Each row is a point on a landscape with many valleys, with its height.
A ball rolls from a point to the lowest of its 5 nearest points, and stops where none of them is lower. Distance is the straight distance between rows; heights are no part of it.
q_159: [145 145  76 131 132  72 169 122 156 125 147 119 180 140  72 137 140 128
 115 160 134 128 117 122  80 155 119 109 166 102  98 111  87 107 145 160
 117 103 125 120 157 110  83 145 186 132 127 106 123 105 189  95]  (h 3.43)
q_965: [112 146  88 113 113  63 132 117 162 132 142 101 176 117  63 162 163 114
 116 162 140 129 103 132 104 157 124 116 161 113 110 131  95 100 136 176
 136 102 109 154 154 100  90 146 174 129 136 113 124 110 175 128]  (h 3.07)
q_370: [ 27 136 130 132  97  97 146 117 139 111 149  61 127 114  77 144 172  73
 166 219 193 144 110 137 106 134 108  98 129 160 123 114 136 129 147 107
 104  82  72 168 172  62 114 171 194 142 107 151 136 113 125 180]  (h 0.56)
q_719: [167 101 185 156 140 178  68 130  81 145  81 169 131 152 142  60 130 130
 122  69 102  93 137 140 192 115 121 183  98 100 135 106 150  92 110 169
 150 133 194  81  81 167 165 102  70 122 162 120 125 160 126 149]  (h 6.43)
q_585: [132 143  70 133 115  77 142 103 135 116 140 116 157 131  79 125 117 122
 134 141 147 135 115 131  76 139 129 106 143 125  82 127 114 127 125 155
 126 110 132 143 126 127  83 116 172 144 128 120 101 121 157 103]  (h 4.22)
q_443: [144 129  85  85 144 112 156 109  89  77 126 199  94 132 164 107 127 168
 122 117 125 133 126  82  69 145 189  94  98 145  97 154 135 156 117 109
 143 153 139 114  63 136 117 108 124 175 108 158 118 117 127  78]  (h 3.35)
q_175: [156 126 130 124 131  75 150 153 181 184 113 133 191 141 104 174 167  97
 125 134 107  82  99 135  91 153 100 132 177  87 117 118  63 104 146 171
 142 120 120 127 172 144  83 120 162  97 140  69 158  96 177 126]  (h 4.29)
q_347: [159 139 140 185 184 166  96 132  79  84 124 154  95 123 195  43 165 159
 112  75  91 115 156 137 212 102 101 137 101 118 161 147 112 125 127  51
 148 171 147 123  51 138 196 121  91 136  98 137 158 184 116 158]  (h 3.49)
q_922: [142 125  33  86 150 110 164 113 111  92 163 185 146 126 126 133 100 134
 121 124 165  88  79  79  25 160 167  33 109 103 109 131 160 178 134  98
 114  73 130 117  90 128 130  83 199 178  76 122  98 100 158  19]  (h 1.59)
q_825: [131 124 178 134 131 132 147 155 188 171 157  76 125 108 134 202 167 111
 104 121 111 139 130 152 153 153 105 180 170 137 157 134 131 104 127 148
 115 124  91 141 193 129 124 146  96  83 136  98 109 131  95 175]  (h 8.85)
q_122: [110 137 107  92 109 157 131 117 102 103 117 150  88 125 170 100 109 164
 133 143 126 149 167 110 137 113 153 105 114 161 136 156 129 173 127  60
 124 154 115 131  86 118 120 119 123 149 107 166 142 117 112 114]  (h 2.43)
q_435: [ 39 118 100 119 101 115 140  82 114 105 140  64 129 130  73 125 136  90
 157 188 200 126 104 100  76 135 117  71 137 152 129 127 130 152 154 105
 117  79  79 150 161 100  98 148 217 157 115 177 108  97 117 134]  (h 1.38)
q_434: [123 149 146 153 110 170 114 169 146 145 131 111  94 118 127 131 118 136
 119 113 118 151 159 158 190 115 134 163 101 149 124 135 145 122 121 124
 126 129 143 134 136 127 149 128  90 110 142 126 135 168 109 165]  (h 3.25)
q_649: [ 90 154 131 144  89 160 127 143 148 137 150  97  93 110 139 148 120 128
 138 138 134 168 151 172 175 116 118 147 102 159 134 141 137 167 125 117
 102 123 105 152 141  99 139 149 109 114 136 132 138 154 110 151]  (h 2.79)
q_643: [150 113 185 184 139 181  89 150 151 155 150 148  90 120 178 134 119 130
 139  84  96 123 141 156 230 109  89 181 103 105 161 125 155 101 129 138
 122 116 127 145 152 152 180 135  82  92 154  87 146 177  79 189]  (h 1.22)
q_883: [182  99 189 168 152 145  79 139  97 136  90 152 133 148 128 105 129 128
 115  69  96 108 110 144 158 109 118 192 116  98 128  95 133  94 114 200
 139 137 192  89 110 156 157 126  65 108 164 112 141 146 134 147]  (h 5.24)
q_359: [ 86 117 109  48  98 136 102 122 105 129 141 127 110 100 190 123 111  94
 165 169 193 136 123  77 123 118 167  52 152 133 154 126 150 236 135  42
 110 109  82 137 135 122 132 116 158 179  94 200 144 103 111 111]  (h 4.91)
q_856: [105 139  80  61 103 132 134  98 110 105 127 144 119 131 178 117  96 143
 142 149 161 117 136  99  83 124 157  61 124 138 134 160 142 197 129  56
 117 115 112 123 119 118 113 116 159 175 106 186 124  91 115  83]  (h 3.30)
q_570: [120 154  97 112 120 117 149 108 113 107 118 129 106 138 104 115 109 166
 132 145 138 143 137 127  93 125 157 112 120 163  96 136 132 140 113 112
 131 141 129 129 106 133  81 126 126 143 133 147 106 134 141 108]  (h 2.37)
q_884: [151 139 103 108 137  81 155 150 159 177 129 105 188 136  78 171 169 103
 105 149 120 121 122 136  94 161 108 119 186  89 102 110  69  88 153 175
 118 115 111 147 164 134  91 152 173  99 126  96 126 106 181 139]  (h 3.99)
q_135: [ 93 145 128 103  94 167 129 140 119 113 126 114  91 122 163 122 110 129
 141 147 149 165 169 143 154 103 132 124 103 179 144 141 138 169 126  72
 115 142 116 134 114 102 141 128 114 125 117 135 120 132 113 137]  (h 2.36)
q_129: [149 134 186 164 131 167  89 157 138 145 117 137 115 119 129 107 106 146
 111  94 101 132 143 146 181 113 120 178 122 134 121 130 134 102 119 154
 144 149 161 118 113 159 152 123  69 113 160 124 133 164 110 154]  (h 4.36)
q_726: [170  56 232 165 186 117 133 133 129 152  55 166 145 176 154 154 146 105
 118  91  77  68 103 156  97  92  81 168 112  94 180  80 155 100 117 197
 179 145 159  83 158 174 152 144 100  64 144  42 131  73 136 118]  (h 4.89)
q_162: [138 116 193 165 131 146 115 153 172 158 179  94  87 108 135 199 146 128
 130 111 102 154 134 160 192 133 104 176 132 139 173 123 161  98 120 145
 125 120 112 139 198 135 166 164  88  74 153 103 129 142  71 172]  (h 8.71)
q_957: [192 109 177 144 168 110 135 169 135 158 106 142 173 168 133 130 129 112
 108 106 105 106  90 130 107 118 116 166 127  88 112  98 113  92 123 183
 165 160 174  83 120 150 117 127 101 125 161  89 135 119 166  96]  (h 4.40)
q_34: [179 124  77 122 144  93 152 129 116 103 145 168 156 114  90  94 116 143
 137 130 128 127  96 110  63 128 149 118 115 129  69 110 120 134 113 150
 133 154 165 114 113 134 104 110 155 159 129 107 127 144 183  81]  (h 5.26)
q_524: [190  53 216 146 170 114 154 146 148 157  81 141 145 181 129 173 153 108
 133 100  83  89 119 138  92  97 108 170 134  76 173 108 132  86 129 187
 178 145 160  91 164 173 130 139 105  60 144  46 138  88 125 115]  (h 1.53)
q_111: [129 127 148 177 190 163 108 144 114  82 138 141 104 120 227  69 167 144
 138 101 107 129 162 140 221  89 102 130  61 116 174 164 127 155 139  24
 119 177 142 143  53 112 187 131 129 151  82 122 164 172 107 158]  (h 1.66)
q_208: [169 115 176 163 134 179  72 133 110 130 107 166 115 133 148  65 115 143
 110  64  98 119 144 150 217 116 120 168 108 111 140 116 135  85 127 142
 148 144 172 118  87 158 171 111  72 111 141 123 138 179 124 182]  (h 5.00)
q_699: [181  61 215 157 183 126  97 135 122 157  71 158 154 181 151 126 114 102
 121  76  88 107 102 136 128 106 114 164 114  78 153  81 156  96 122 211
 170 151 174  65 127 173 158 125  76 101 161  85 133 110 144 113]  (h 4.98)
q_555: [120 143  69  66 120 128 136  97  83 111 141 185 108 137 158 121 109 131
 136 139 152 115 105  73  39 157 178  55  99 120 112 151 144 198 127  93
 105 102 113 124  95 122  97  93 169 180 119 171 117  71 116  64]  (h 3.50)
q_554: [175 136 141 145 137 140 102 136 120 155 114 137 133 155 112 107 107 142
 113  93 117 129 125 129 145 117 135 162 124 124 108 118 135 105  92 171
 137 164 170 105 105 154 122 107  81 120 157 121 122 144 129 132]  (h 3.42)
q_693: [152 143 172 183 137 190  74 156 144 145 135 133  97 111 157 109 118 133
 139  95  94 137 153 156 223 119 116 163 100 128 147 141 146 115 134 122
 134 131 147 136 124 141 169 131  76  99 146 118 156 177  88 167]  (h 2.69)
q_786: [178 136 138 128 135 155 117 130  99 132  88 158 116 122 138  83 129 155
 120  91 115 130 158 114 151 129 164 137 111 152 110 126 112 120 129 120
 133 164 179 115  78 149 142 113  86 137 135 148 126 155 143 140]  (h 1.70)
q_436: [160  62 216 166 168 138 108 142 137 119 127 138 117 149 138 188 128 125
 133  76  76 103 131 131 173  98  88 210 133  96 183 102 156  92 137 170
 136 119 138 125 181 188 157 138  60  42 153  83 149 122  86 164]  (h 5.04)
q_292: [157  80 221 151 167 132 131 144 152 144  92 130 141 161 129 176 128 123
 139  88  77  94 116 132 139 113  82 188 147  90 185 105 142  76 125 191
 155 129 133 103 155 182 153 122  74  38 152  77 132  97 106 146]  (h 4.45)
q_101: [124 144 125 129 123 180 125 128 119 130 123 148 107 120 158  95 119 152
 116 124 124 153 169 139 180 118 136 143 105 162 113 146 137 136 124  97
 130 173 132 122 102 117 146 130 102 124 113 143 137 150 109 141]  (h 1.12)
q_342: [ 61 163 137 131  91 117 141 130 157 153 147  60 107 110 101 171 147 100
 127 183 151 156 128 149 129 129 132 120 127 157 135 121 136 143 137 140
 107 117  85 168 156  75 118 162 142 126 141 125 129 136 119 153]  (h 2.89)
q_592: [ 57 116 109  69  85 141 151 114 105 107 127 104 108 120 129 122 108  98
 183 200 199 154 101 106 104 131 140  65 116 171 143 106 175 209 130  58
 100  69  74 147 169 118 109 130 190 156 102 189 122 102 113 138]  (h 5.86)
q_853: [ 74 143  94 121 119  68 146 103 152 144 127  81 156 118  71 163 183 100
 120 157 164 134 123 141 114 167 107 113 160 129 133 138  97  85 144 139
 120  88  81 163 171 107  93 152 159 121 127 129 115 115 154 160]  (h 2.57)
q_161: [ 82 125 109  54 117 141 122 120  85 129 141 131 102 105 228 124 100 106
 163 147 159 134 143 102 121 119 146  78 144 137 160 136 133 223 127  40
 117 131  94 124 106 102 148 123 147 157 108 196 145 102 105 110]  (h 4.99)
q_402: [ 68 125  70 107 106 103 160  75 119  95 145 101 128 131  77 128 111 136
 137 176 168 118 102 108  76 155 140  76 139 161 135 127 135 158 136 121
 122  78  88 149 147 111  85 139 203 166 103 152 103  99 132 114]  (h 2.60)
q_746: [ 70 121  77 125 107  98 143  78 141 102 152  87 150 124  58 132 139  99
 141 183 175 121 120 125  71 144 121  75 143 139 124 140 116 137 141 137
 126  71  90 161 171  89  90 147 224 144  95 145 111  88 125 115]  (h 1.85)
q_582: [147 146 122 144 110 110 123 143 140 145 129  97 133 133  95 137 115 133
 105 117 116 144 128 131 120 112 124 158 134 142 115 128 118 103 113 166
 129 161 130 139 136 134  92 132  95 125 147 137 124 135 121 143]  (h 3.17)
q_430: [137 143 133 138 114 140 103 128 137 149 111 110 111 129 121 137 107 158
 110 108 125 144 139 144 155 115 146 149 114 140 130 142 127 114 116 150
 126 147 124 132 122 127 127 116  73 128 153 125 127 149 103 146]  (h 2.22)
q_871: [147 147 144 151 115 125 121 144 149 159 128 109 129 138 118 164 141 128
 107 108 113 141 117 151 155 126 124 178 143 126 131 131 127  99 114 174
 133 134 124 129 138 142 120 148  84  95 157 128 117 141 100 163]  (h 4.65)
q_544: [159  94 200 168 154 159  86 141 171 127 161 129  92 125 163 177 131 119
 134  84  76 131 127 153 206 106  92 198 126 107 171 117 156 107 133 145
 102 114 122 163 200 160 165 140  72  64 143  92 144 161  76 180]  (h 7.45)
q_382: [128 131 120 120 148 164 130 124  86  81 109 163  97 118 200  86 124 172
 118 117 110 136 176 129 178 106 143 122 119 140 148 164 118 143 128  41
 131 171 144 125  48 118 160 103  89 145  86 155 150 145 116 123]  (h 0.97)
q_920: [155 116 184 152 141 114 130 149 162 171 118  79 142 129 110 182 148 121
 118  85  93 121 113 148 153 127 112 177 165 109 159 136 129  99 120 175
 138 118 120 143 170 160 116 136  85  89 154 117 114 126 106 160]  (h 6.73)
q_854: [170 105 195 152 158 128  99 141 143 150 115 122 118 150 129 144 111 124
 137  74  97 123 111 143 162 107 114 196 145  97 143 120 140  91 115 184
 133 136 143 123 144 170 145 124  73  82 158 109 137 136 105 151]  (h 0.69)
q_14: [104 158 178 161 108 127 152 150 185 176 152  59 107  91 109 201 182  96
 112 146 140 147 124 156 148 146 103 160 137 141 153 126 124 111 138 128
 100 121  81 158 194 108 147 166 122  92 141 110 127 139 111 184]  (h 7.74)
q_385: [143 123  74 121 117  64 165 131 177 159 137 155 229 149 105 158 154  96
 105 200 138 116 121 125  95 169  85 106 200  89  81  92  70 102 162 168
 135  88 113 118 173 129 111 116 204 126  97  72 135  91 211 110]  (h 5.42)
q_618: [106 158 126 136 112 109 134 131 161 164 141  84 122  98  97 184 142 116
 121 140 138 146 124 143 115 144 118 140 143 149 133 139 120 111 123 161
 132 128  96 151 149 112 103 149 115 120 164 125 117 139 112 147]  (h 4.04)
q_304: [169 105 204 169 155 161  63 145 126 135 101 145 119 144 137 127  94 122
 139  71  88 108 122 137 201 100 106 198 105  99 158  98 157 114 121 190
 139 124 163 117 131 178 163 127  65 102 160 108 139 152  96 166]  (h 5.30)
q_221: [ 83 139 114  69 110 146 129 121  86 112 121 137  98 108 199 120 106 135
 153 142 158 152 137 101 108 110 154  80 126 148 135 151 138 207 136  37
 116 151 112 136 104 101 150 122 142 162 118 196 136 110 105 102]  (h 3.97)
q_330: [106 139  48  88 119 111 162  90 107 100 147 137 132 134  81 120 115 145
 136 152 156 106  91  92  38 145 149  54 133 143 101 129 139 160 126 125
 119  82 130 115 133 111  85 109 210 162 101 151 100  79 141  82]  (h 4.37)
q_500: [184 100 198 151 151  90 132 150 159 158 108 123 166 145 126 175 156  97
 115 102  72 100 103 135 109 120 104 171 161  96 181 110 115  93 125 189
 159 152 147 104 173 176 116 143 115  67 153  90 129 100 132 134]  (h 4.25)
q_822: [ 98 160 114 128 117  85 131 121 163 157 132  75 145 123  90 165 171 101
 112 160 154 140 126 141 105 149 113 124 152 132 134 132  98 104 134 157
 100 112  81 174 167  91 106 164 132 112 138 133 120 117 130 156]  (h 2.95)
q_329: [158 122 163 155 156 190  84 117  84 118 103 166 106 122 162  59 144 150
 111  77  98 110 168 128 222 123 116 155 107 110 143 136 118  94 133 102
 136 155 169 108  61 156 185 106  72 144 116 126 138 172 113 170]  (h 2.72)
q_563: [162 143 133 145 132 109 143 136 151 154 117 122 133 140  97 118 112 114
 106 117 111 138 112 113 119 110 142 157 130 128 104 118 109  99 113 187
 139 153 150 117 130 139 106 130 114 124 156 130 111 140 139 109]  (h 3.29)
q_15: [119 119  41 125 122  60 142 103 159 120 167 134 202 138  71 118 130  96
 125 177 157 122 112 123  86 172 132  92 218  92  78  95  81 113 161 159
 126  90 113 120 141 104 110 129 210 138 102  72 128 100 220  82]  (h 3.96)
q_709: [143 120  41 100 124  96 160 114 114  90 165 176 137 125 113 123 106 155
 126 130 151 102  79  87  29 165 176  60 113 128 101 135 147 162 131 114
 112  99 138 126  95 131 109  97 190 182 108 138 101 123 149  33]  (h 3.89)
q_601: [ 93 135 124 109 131 152 123 145 118  79 156 134 116 117 226 103 120 135
 155 140 113 144 186 119 176  97 122 118 127 141 158 153 129 203 140  37
 111 171 103 144  72  95 178 133 138 140  81 153 164 132 116 118]  (h 2.88)
q_431: [133 121  35 113 142  69 150  95 130  84 155 132 183 107  78 104 130 137
 126 153 137 113 101 127  64 161 135  94 175 105  80 115 106 126 137 164
 143 103 140 121 128 115 117 112 216 158 126  94 123 113 199  59]  (h 5.06)
q_451: [156 128 135 116 164 145 119 107  76  99 104 171 106 136 161  68 127 162
 109  90 112 129 162 129 147 127 166 121 124 129 109 143 136 115 101 107
 136 175 171 102  41 138 142 115  57 156 115 142 138 143 142 116]  (h 2.25)
q_296: [ 89 155 116 131  86 135 139 122 143 132 131  86  97 119 119 141 118 127
 129 152 155 157 132 148 139 123 119 139 113 171 118 127 125 146 111 112
 120 131 108 156 138  96 111 137 128 125 141 140 116 132 126 146]  (h 2.08)
q_901: [143 131 137 157 132 172 108 129 105 109 109 155 105 133 160  69 135 165
 121 113 100 135 175 136 194 126 139 148 119 128 110 153 124 115 123  91
 148 171 163 123  72 136 173 105  84 134 109 133 148 163 105 142]  (h 1.28)
q_365: [180  96 200 139 169 120 125 165 137 164  96 120 151 145 121 154 129 118
 127  94  94 109 110 138 114  97 114 152 153  85 147 112 134  86 127 212
 168 151 166  85 150 162 137 137  85  89 146  85 117 111 143 133]  (h 4.39)
q_379: [ 58 119 105  52 102 139 114 103  97 120 144 120 113 126 147 126 101  91
 154 182 202 135  87  58 102 128 152  45 127 142 149 115 155 241 131  42
  91  76  80 122 148 118 112 113 193 179  93 202 116  86 107 108]  (h 5.07)
q_362: [154 143  84 113 130  72 156 141 142 123 139 126 142 127  68 127 124 127
 126 121 130 128 113 132  79 131 127 116 139 114  76 120 104 102 109 165
 125 151 148 137 140 117  91 125 145 146 137 114 113 126 168  91]  (h 4.38)
q_194: [ 79 155 103 116  85 121 148 119 121 107 128 111 111 126 108 132 115 142
 135 156 147 139 137 145  92 117 123 113 112 151 109 144 131 145 117 124
 121 121 116 150 124 101 101 118 145 142 140 164 116 130 120 117]  (h 2.21)
q_722: [190 110 165 134 144  97 160 173 174 161 100 122 177 166 115 161 141 106
 119 124 102 116 102 111  93 124 105 146 144  73 129  97  89  93 142 190
 159 148 139 120 163 158 114 139 134  84 161  87 148 115 167 115]  (h 4.15)
q_512: [128  95  53 105 133  95 170 106 124  86 179 158 172 110  82 129 108 130
 133 143 171  96  86 103  55 178 148  54 156 129  99 118 152 161 131 128
 133  66 127 105 105 126 137  94 229 187  89 103 111 115 165  37]  (h 6.30)
q_807: [ 60 133 106  92  80 144 123 127 120 118 136 115 105 101 172 127 101 129
 152 183 165 166 153 130 124 116 129  90 102 177 140 138 147 197 115  59
 104 130  98 131 133 109 119 139 158 132 120 158 130 124 107 120]  (h 4.75)
q_77: [ 74 131  71  85  95 145 145  90 101  91 148 129 116 154 117 119 107 117
 169 163 170 114 108  89  56 151 160  39 119 149 144 129 162 182 136  87
 114  85 112 135 140 107  96 126 191 166 103 177 101 100 121  96]  (h 4.53)
q_100: [108 127  81  70  98 141 155 113 102  96 132 162  91 115 162 116 106 153
 126 139 143 135 138  94  81 136 171  95 112 146 123 169 126 169 115  74
 122 143 133 126  88 124 111 114 126 168 108 187 136 105 110  77]  (h 2.93)
q_760: [170  98 200 155 157 113 121 135 133 153 108 131 144 138 125 167 131 122
 133  90  74 101 115 131 150  98 101 183 141 107 164 113 136  81 116 182
 142 128 133 120 161 177 145 143  69  72 164 109 133 116 116 161]  (h 4.63)
q_331: [153 123 183 156 138 165  99 142 124 144 125 122 114 119 138 152 101 133
 131  81  93 126 140 147 185 102 116 184 135 113 134 121 144  86 119 159
 138 125 134 139 142 136 153 128  74  96 146 111 136 159  99 168]  (h 6.11)
q_910: [127 140 151 156 130 194 109 154 127 120 129 143  93 109 187  85 123 146
 130 128 100 138 175 152 210  96 113 128 103 151 151 151 140 141 136  67
 119 157 126 139 108 113 184 130 115 120 106 124 164 165 110 158]  (h 0.93)
q_255: [145 138 155 178 171 184  88 140 108 119 119 158 100 115 175  63 131 156
 108 100  95 126 170 151 227 104 105 144  91 121 145 144 141 111 153  80
 155 165 153 133  85 133 180 114  90 129 115 128 161 185 104 159]  (h 1.45)
q_874: [131 141 163 179 135 191 114 153 150 119 134 141 100 112 166  95 103 145
 128  93 101 146 166 165 226 110 121 141  97 141 142 143 118 110 133  95
 130 153 154 130 112 117 160 125 106 120 117 102 142 180  94 163]  (h 1.24)
q_872: [136 154 129 128 117 143 108 134 113 122 100 128 112 127 109 115  90 154
 111 116 119 143 147 128 134 109 152 146 111 153 101 146 107 112 117 139
 126 160 152 114 102 129 121 117 101 127 135 141 111 154 120 131]  (h 1.91)
q_971: [ 67 155 133 134 110  81 142 123 164 152 141  58 137 112  91 171 177  85
 132 202 183 146 123 139 115 159  92 113 136 151 130 127 110 103 147 124
 104 102  63 192 180  76 113 167 174 117 129 147 127 127 127 177]  (h 2.34)
q_619: [134 133  36  87 126 128 157  98 102  97 175 165 152 124 114 121 110 122
 129 154 173  90  85  69  27 176 177  45 118 114 113 141 169 169 136  85
 106  67 121 104 100 133 119  97 218 183  88 135 104  81 145  52]  (h 4.66)
q_25: [166 122 111 108 130 123 146 124  98  98 102 185 128 125 131  91 122 179
 117 105 115 122 134  92  88 143 166 111  97 156  84 125 140 119 112 125
 143 156 172 106  65 141 109  94 106 167 120 140 121 139 157  95]  (h 3.15)
q_479: [ 31 119 132 130 106  80 158  99 152 115 148  55 145 124  72 165 182  75
 150 222 198 129 106 145 113 161 104 105 141 149 123 121 106 123 153 117
 102  66  65 182 191  82 125 177 202 122 113 152 130 113 123 194]  (h 0.41)
q_751: [ 50 139 101  77  83 127 155 118 115 103 141 115 106 128 129 117 122 115
 160 180 190 143 119 106  84 123 129  83 114 162 149 127 143 198 143  66
 106  85  83 149 162 109  98 125 179 158 113 186 109 109 102 122]  (h 5.65)
q_587: [135 132 166 179 131 179  87 152 149 131 165 117  97 110 160 121 116 131
 123  97 113 145 152 163 232 112 114 167  87 127 149 133 139 123 135 125
 117 134 135 136 148 127 182 156 101  95 146 103 149 182  96 173]  (h 1.16)
q_160: [169 118  69  94 129 101 161 120 104  95 149 182 135 111 116 124 109 165
 126 121 122 108 117 101  55 149 171  83 106 130  71 130 140 141 113 110
 135 115 146 118 113 145  93  97 150 156 114 117 118 134 149  56]  (h 3.85)
q_546: [108 142  95 101  96 145 138 131 108 115 118 115  98 130 129 108 113 159
 121 153 150 151 160 139 123 121 146 122 118 157 114 147 115 143 104  98
 118 140 130 143 125 107  91 115 130 148 128 169 124 125 118 121]  (h 1.58)
q_146: [119 148 134 138 154 170 117 140 107  82 131 143 106 113 199  87 144 155
 137 120 101 132 171 148 199 102 116 123 102 137 152 155 140 161 144  26
 112 177 134 113  57 123 188 123 110 142  89 140 146 145 117 131]  (h 0.60)
q_628: [151 150 122 131 119 131 135 135 127 140 119 124 130 138 107 122 103 142
 120 122 115 146 130 126 131 111 135 157 127 141 104 134 126  97 107 168
 130 147 141 123 119 134 112 135  92 115 151 138 113 152 128 135]  (h 2.56)
q_29: [ 77 150  88 129  95  93 134 118 131 132 136  74 147 119  71 144 145 120
 137 177 168 136 124 138 104 155 117 105 130 140 111 132 108 128 128 139
 125 104  92 157 167  92  86 150 158 152 127 153 112 110 124 133]  (h 2.01)
q_258: [183  99 203 162 178 149  85 132  96 145  74 186 137 154 151  94 105 125
 126  75  99  97 100 135 154 119 116 179  85  89 143  89 157  88 113 207
 169 141 201  62  97 151 161 118  67 138 168  95 133 135 164 123]  (h 5.77)
q_739: [ 99 153 125 133 107  90 144 128 156 166 141  74 148 115  87 175 159 104
 114 127 149 140 123 138 110 151 118 120 161 112 110 127 107  84 133 158
 125 101  91 157 163 109  98 164 135 123 131 119 120 113 115 142]  (h 2.98)
q_703: [ 73 122  71  62  98 128 122  87  81 110 131 139 124 128 158 132 107 131
 155 156 182 123 116  81  69 129 151  43 121 137 142 150 149 202 142  60
 115 103 100 135 121 120 105 101 167 166 109 194 129  83 114  99]  (h 3.84)
q_645: [100 158 134 134 117 183 132 142 120 118 134 130 100 124 178  93 133 144
 126 146 114 147 179 147 197  90 132 132  98 158 143 163 127 177 156  49
 109 171 126 137  98 104 185 110 113 125  97 140 151 152 122 149]  (h 1.03)
q_315: [ 55 129  74 138 111  86 133  88 125 128 144  80 167 120  59 138 157  89
 123 194 183 114 113 120  92 155 111  87 173 110 109 133 109 103 161 140
 120  57  85 173 176  92 106 162 195 125 110 152 129 108 145 138]  (h 1.81)
q_579: [183  99 162 134 157 156  93 132  87 123  70 186 147 149 138  50 131 125
 120  63  97 122 125 121 161 139 148 165 108 127 107 100 135  95 103 166
 147 154 200  55  66 153 152 108  77 136 152 100 128 156 151 141]  (h 6.70)
q_218: [165 137 144 144 130  86 131 137 164 177 114 100 178 133 108 161 143 127
 111 107 109 118 106 133  93 128 107 157 166 102 109 120  83  95 133 180
 133 134 130 121 154 134 102 136 138 117 157 108 127 103 150 110]  (h 3.93)
q_472: [109 115  48 106 125 113 163  95 113  80 155 155 125 132  92 116 113 137
 140 124 138 129 119 105  49 152 171  73 129 138  98 124 129 155 123 130
 131 115 154 118 118 123  78 102 184 166 108 124 104 107 150  62]  (h 3.80)
q_455: [173 116 158 122 132  91 148 156 160 181 119 111 182 143 106 182 159 109
 123 118  97 101 106 130  99 128 107 164 169  81 144 114  98  76 134 187
 134 129 119 133 168 163  95 139 132  68 149  93 127 106 143 145]  (h 4.43)
q_685: [137 128  68  85 115 122 150  93  94  90 136 170 118 134 115 120 107 146
 126 137 136 117 116  96  39 158 174  83  96 139 109 144 137 152 110 101
 118 120 136 116  88 129 101 106 152 164 105 154 120 100 132  69]  (h 3.24)
q_224: [124 139 167 163 117 149 122 155 173 168 151  90  95 108 121 176 125 121
 116 121  98 153 134 151 189 127 113 180 144 139 147 135 132  95 126 153
 125 124 114 142 187 126 147 139  84  90 159 107 133 157  91 162]  (h 6.72)
q_696: [111 151 113 134  92 156 138 132 124 145 117 114 101 132 129 112  98 161
 123 132 132 147 150 135 139 121 146 130 107 158 108 146 129 130 127 119
 115 158 131 135 118 119 116 124  97 141 141 142 122 151 108 134]  (h 1.46)
q_341: [187 126 127 137 147 128 116 147 110 124  95 171 148 136 113  98 112 151
 121 110 102 129 115 114 104 120 139 151 108 123  79  86 132 104 111 173
 140 171 183  96  95 140 117 107 100 157 157 103 120 150 164  99]  (h 3.91)
q_535: [143 149 150 164 111 146 108 144 144 154 135  94 105 109 108 164 124 137
 122 125 116 145 141 144 167 112 131 177 124 150 139 148 140 115 106 143
 137 140 104 144 149 121 151 143  90  91 142 118 117 166 102 147]  (h 3.79)
q_466: [ 91 127 112  76 115 160 129 119 113  96 153 136 117 100 227 112 113 132
 164 137 136 165 156 125 144 105 135 103 136 133 147 149 128 208 139  25
 104 141 103 144  89 115 153 128 137 158 103 158 152 112 112 121]  (h 1.63)
q_193: [ 99 154 150 146 120 119 139 141 166 173 142  79 111 116 101 191 142 114
 129 133 145 140 134 152 159 141 108 158 160 149 145 130 118 106 131 139
 101 126  83 142 170 100 118 153 107  97 139 127 118 132 112 161]  (h 5.90)
q_232: [ 90 127  59 113 122  63 139 104 172 144 148 105 190 139  64 140 151 100
 114 175 154 118 122 134  83 168 115 104 187 111  90 122  76  90 163 157
 113  69  83 140 151 107  97 148 194 130  99 116 125  94 170 126]  (h 2.44)
q_494: [172 110 155 141 183 148  89 112  54  99  94 198 113 132 176  41 167 147
  94  69  89 122 151 128 189 141 136 155 117 116 131 136 135 100 101  89
 153 173 179  84  37 136 176 101  74 162 106 136 127 149 153 143]  (h 5.43)
q_235: [171 138 118 130 143  94 129 141 141 129 112 140 154 131  90 110 128 140
 124 124 109 137 114 126  92 122 136 153 121 110  91 110 102 104 118 178
 138 157 165 101 124 143 108 126 131 136 144 104 111 124 175  98]  (h 3.98)

Call two points neighbours if one is among the 5 nearest of the other. Go from one point of each pair to the other, from neighbour to neighbour, staying as low as possible. Name the highest point that can't be avoided.
q_524, q_466 => q_500
q_146, q_587 => q_874
q_479, q_587 => q_194

For each start below, name every point that the ball comes to, in order.
q_703 => q_856 > q_100 > q_122 > q_546 > q_696 > q_101 > q_910 > q_146
q_555 => q_100 > q_122 > q_546 > q_696 > q_101 > q_910 > q_146
q_77 => q_402 > q_435 > q_370 > q_479
q_235 => q_628 > q_872 > q_696 > q_101 > q_910 > q_146
q_330 => q_402 > q_435 > q_370 > q_479
